A landscape with many peaks, sampled at points; each row gives a point and its height.
A climber steps from a point to the highest of its 2 nearest points, and stops where none of them is higher. Distance is the straight distance between rows; heights are no part of it.
Bezi height 497: -29,15,14,-35,-49,20,18,22,-10,-28,20,-24,36,9,14,-31,0,-22,8,-17,-17
ruka height 164: -8,-27,10,-15,11,-17,22,-28,-16,17,-35,-43,-34,-7,-46,25,9,0,4,29,-17
tal height 226: 22,2,-2,-15,9,36,-3,-12,-27,0,7,3,36,9,48,-24,-25,-34,2,-40,21
guv height 95: 19,9,0,3,-37,9,-7,25,-24,20,-27,54,-13,-31,35,28,-27,3,-12,-51,-12
kolav height 219: -4,-3,3,3,33,30,7,-1,-5,-22,37,34,43,5,41,-21,-1,-35,9,-3,-30
zafa height 152: -10,-30,23,-14,17,-31,-3,-18,0,24,-16,-21,-13,19,-51,-1,3,6,-11,38,13
nat height 472: -24,-10,5,11,4,-20,-53,3,16,-14,-4,46,-26,5,23,3,11,56,21,49,-13
sed height 693: -6,5,-54,39,31,-29,27,-26,-11,-13,8,-23,-12,27,-21,47,61,33,26,33,1
fina height 469: -23,27,-35,-16,-36,-10,35,-9,-4,-11,2,-23,7,30,5,2,7,24,3,14,11
suri height 184: 19,16,21,-13,2,34,-4,5,-15,-9,-14,-10,28,-13,35,-5,-51,-53,4,-79,21
Rapa height 359: -21,-42,68,2,64,19,15,-25,-15,11,-21,-6,1,1,30,-15,-42,-35,14,-16,-5
Pilev height 272: 24,0,17,15,35,22,-5,-20,7,7,22,-37,4,-29,-33,-12,34,-44,-26,-20,-1
Basud height 766: -46,11,53,-26,-13,25,8,24,0,-18,19,34,48,14,-38,-9,2,-37,-22,-13,-15
lok height 387: -29,13,-14,-5,-29,12,33,-25,-7,-1,9,-15,30,38,53,-28,-7,8,0,-8,21
dinis height 189: -17,28,25,9,-7,-21,70,26,52,-16,-3,-18,2,-3,-33,5,-57,-11,0,-21,10
fave height 426: -6,6,28,14,-26,5,-12,68,-22,23,4,14,6,-20,24,-14,-8,-27,-15,-55,16
Bafe height 318: -39,23,-7,26,-17,7,56,11,-12,18,17,5,19,27,57,-13,2,1,-21,-42,20
zalu height 628: -15,-1,29,-52,-68,23,-15,22,-37,-21,11,-34,17,2,-8,-34,25,-9,5,9,-22
Kiguf height 255: 4,23,-7,-20,-61,10,-19,0,8,-25,4,-31,-7,-10,22,-19,-19,22,-7,-16,6
Mave height 577: 12,-14,-48,36,47,-35,-8,7,-5,8,-5,11,-13,13,-32,48,58,32,32,45,-2
pasi height 463: 31,-7,-23,11,8,-9,-37,-17,-25,31,-6,-27,-36,-10,-52,13,67,12,-31,22,5
fezek height 101: 3,30,-16,35,7,-33,20,11,62,-43,-3,-50,-23,7,-7,1,-7,43,45,21,22
Fari height 38: -16,11,-5,-4,-15,6,-12,-11,24,-43,-9,-11,-29,-22,-12,21,0,22,9,4,-39
fuda height 486: 32,-19,2,5,67,7,5,-36,14,12,-11,38,17,-7,-30,21,-9,-27,-3,17,-18
feb height 248: 19,18,19,5,32,26,-14,-58,31,-29,10,5,1,-3,8,-7,-55,-18,-19,-40,23
Fasu height 295: 7,9,15,6,-5,12,-27,0,5,-11,32,-27,4,-13,-15,-31,34,-12,-32,-9,1
Lasi height 165: -9,-11,-8,-2,18,29,1,-6,4,-34,20,21,21,-1,16,-4,30,-16,21,37,-57
nav height 513: -16,-52,11,24,38,-14,19,-6,-20,25,-1,-43,-28,-7,-3,-1,46,16,21,41,-32
Gaf height 414: 38,17,-60,4,-3,-12,1,0,-10,22,-4,16,9,10,-41,23,25,-11,-33,0,24
fepaz height 259: 5,36,-15,-7,-27,-7,61,26,37,-28,8,-11,24,-7,-1,4,-52,-24,10,-28,-3
Nam height 249: 53,2,0,7,26,15,-10,1,10,11,8,-6,-1,-37,-31,14,-2,-48,-28,-43,11
sig height 627: -39,-18,17,-8,-1,-36,2,14,23,3,1,30,5,41,34,-17,-26,38,42,52,1
Nitig height 144: 17,13,-29,1,-49,-19,-7,5,-7,27,-26,-10,-32,-1,25,16,-22,48,-15,-12,39
Zuz height 502: 36,-27,-47,38,38,-21,-33,7,-11,35,9,-7,-17,-1,-23,11,67,11,2,29,10
Tabob height 557: -16,-10,25,26,-21,12,1,45,-24,20,1,16,-12,-40,49,-12,12,-7,4,-34,-34
dozo height 222: 2,8,48,1,18,29,-7,-30,-4,-4,-5,-27,-2,-22,-1,-7,-41,-30,-24,-64,27
liduz height 411: 6,-6,2,49,59,12,23,-9,27,-2,27,17,-1,-14,50,-6,-28,-21,10,-31,1
suput height 213: 40,9,-21,-45,-31,-5,-7,23,0,-23,-7,-47,7,-12,-51,0,18,-10,33,32,-15
voz height 413: -3,-51,38,30,51,13,10,-18,-38,43,-25,-5,-10,-5,46,-9,-17,-14,8,-12,-1
vozip height 382: -25,21,3,8,-8,-15,34,26,-3,28,-6,60,12,7,-49,35,-10,-15,-45,-28,5
Pozum height 358: 13,34,-45,6,-20,-2,13,-1,12,-3,16,35,16,14,-16,7,3,-6,-38,-22,26
setod height 498: -7,4,25,-14,9,-9,15,25,4,14,-4,39,29,-3,-34,12,-17,-42,-24,-20,-6
feg height 310: -11,-22,64,-8,46,23,-5,-38,18,-28,10,-19,22,13,10,-25,-34,-28,21,2,-1
pir height 372: -20,19,20,-26,-20,20,59,6,-2,-22,5,-14,33,1,34,-11,-38,-33,20,-40,-5
nerad height 439: -10,9,-17,12,-21,-19,-20,-5,-18,28,-10,-9,-29,3,-62,16,46,25,-48,-2,26
Kol height 490: 23,-5,-34,57,40,4,-3,-27,14,13,24,37,-12,-16,41,11,-9,9,-20,-19,8
posub height 225: 64,-6,13,-15,3,10,-23,17,-11,33,-22,-17,-13,-45,-8,5,-37,-42,-15,-41,21
saf height 122: 10,10,-11,-1,-42,-9,-6,28,1,9,-30,14,-37,-29,16,30,-31,17,-1,-22,6
Vibuk height 138: -6,36,-12,38,-8,-32,43,25,71,-39,2,-27,-14,-15,-27,16,-27,21,19,-10,10
Zolet height 360: -35,-7,77,-12,-9,16,-23,-2,-28,24,-10,0,3,16,6,-36,-20,-6,-25,-25,36
neli height 475: -13,-26,-11,4,14,-31,-5,30,9,9,1,24,-4,12,30,-3,10,29,53,47,-17
kikim height 53: 11,-8,13,5,3,13,-44,-5,13,-15,-6,13,-41,-46,3,14,-9,10,1,-12,-33
raka height 773: -36,28,34,-8,-28,11,1,2,23,-11,-23,41,0,7,18,4,-51,33,-14,-15,13
zatu height 282: -3,14,-13,-16,6,24,18,-18,-24,3,7,36,39,17,15,-1,5,-29,-10,-14,-8
Mur height 566: 54,-2,-38,-10,47,-9,-9,-34,18,-5,-2,37,29,23,-42,14,-1,-19,2,39,10
linom height 663: 72,-9,-36,-11,34,-8,-17,-35,28,-3,5,1,2,17,-18,-4,-33,-10,8,20,27
Seg height 83: -6,-18,-10,8,-8,-15,0,-34,15,-20,41,-62,11,34,4,-49,29,24,17,41,16
riva height 570: -38,-39,22,-3,-5,-22,13,6,-33,27,-30,-34,-39,2,11,7,25,42,21,40,-20
rapaz height 464: -8,-56,19,17,62,-5,17,-23,-17,40,-6,0,-6,5,14,-8,14,-3,6,29,-13
Butub height 183: 20,-12,-21,-19,-4,-2,5,-1,-22,0,-17,-55,-13,-20,-50,22,44,-9,18,33,-28
tade height 287: 6,13,11,-43,-45,16,-30,2,-14,-7,-10,-4,-12,-15,-24,3,-15,5,-24,-13,4
Musot height 458: 9,-4,-41,12,12,-37,-27,42,-7,10,-8,51,-5,12,-17,32,45,22,22,42,-17
dig height 569: -4,20,-44,10,-6,-9,36,-19,7,-24,-4,-28,-4,10,-32,34,25,14,25,18,-9
Boboz height 170: 48,15,-61,-22,-29,-26,-12,-14,-8,1,-22,-16,-12,15,17,15,-27,33,12,19,41
Das height 69: 16,0,0,15,9,30,-42,-1,-12,2,-4,44,-14,-26,43,7,-5,-7,-13,-33,-15
Bik height 215: 26,30,-46,-26,-51,-5,-23,-4,18,-40,-5,-21,-5,-8,11,9,-16,21,31,11,4
Dulir height 480: 54,21,-50,1,25,-17,-20,3,28,-7,-4,32,-1,0,-62,32,7,-16,-7,16,8
tet height 294: -27,30,-38,23,-38,-2,26,28,4,11,34,16,21,27,28,-5,22,15,-35,-24,32
Vebe height 391: -34,22,-4,17,-29,-18,17,40,-11,25,-2,21,-6,-6,-55,17,42,9,-45,-8,9
dama height 278: 12,-6,29,-30,27,34,-29,-60,8,-37,3,0,15,13,33,-15,-44,-15,11,-1,-3
nuta height 581: -45,11,24,-8,-34,-9,-43,23,26,-13,-8,58,-8,6,12,0,-12,50,3,19,-3
Kap height 538: 15,-7,-35,-9,-11,-7,-3,29,-20,15,-12,37,0,-9,7,22,16,2,16,13,-29
bife height 476: -54,-16,51,-28,3,-9,21,-21,9,1,-15,11,4,33,16,-7,-42,19,14,33,-2
Nem height 340: 0,-10,1,46,28,-12,15,17,37,18,17,4,-6,-6,60,-21,-25,15,18,-3,14
san height 324: -33,0,60,-14,-22,6,-37,17,-3,-2,10,-11,-3,-3,-28,-38,6,-9,-36,-19,18
zef height 408: -35,-9,52,-44,-12,10,-1,-29,-22,1,-17,12,20,31,3,-18,-39,7,-11,-2,24
dugo height 567: 40,2,-42,32,31,-9,-11,-27,27,-8,26,-2,-2,14,18,-12,-10,7,-6,-4,27
vun height 127: -40,-10,-10,18,23,1,0,-12,3,-25,19,-3,-5,9,21,-6,52,33,27,50,-49
bege height 643: -23,-24,24,0,-17,-18,-13,34,-5,19,-2,-25,-34,-11,-10,-18,27,24,13,29,-8
Mabik height 763: -19,-21,27,-45,-34,6,-30,13,-38,5,-10,-18,-9,4,-17,-20,43,7,3,38,-28
der height 253: 45,3,-4,-48,-36,11,-29,22,-17,13,-15,-14,13,-20,-45,2,6,-31,-11,4,-7
bos height 702: 5,-20,-6,-4,-9,17,12,18,-41,20,-10,-4,1,-29,30,1,12,-16,5,-17,-32
Luzaf height 100: -28,-5,-21,15,3,5,9,-31,-4,-22,41,-33,12,21,7,-35,60,10,7,32,-19

For each start below, name the point where the climber stops.
Vebe => sed
Das => tade
tet => linom
dozo => Mabik
Vibuk => Mabik
Pilev => sig
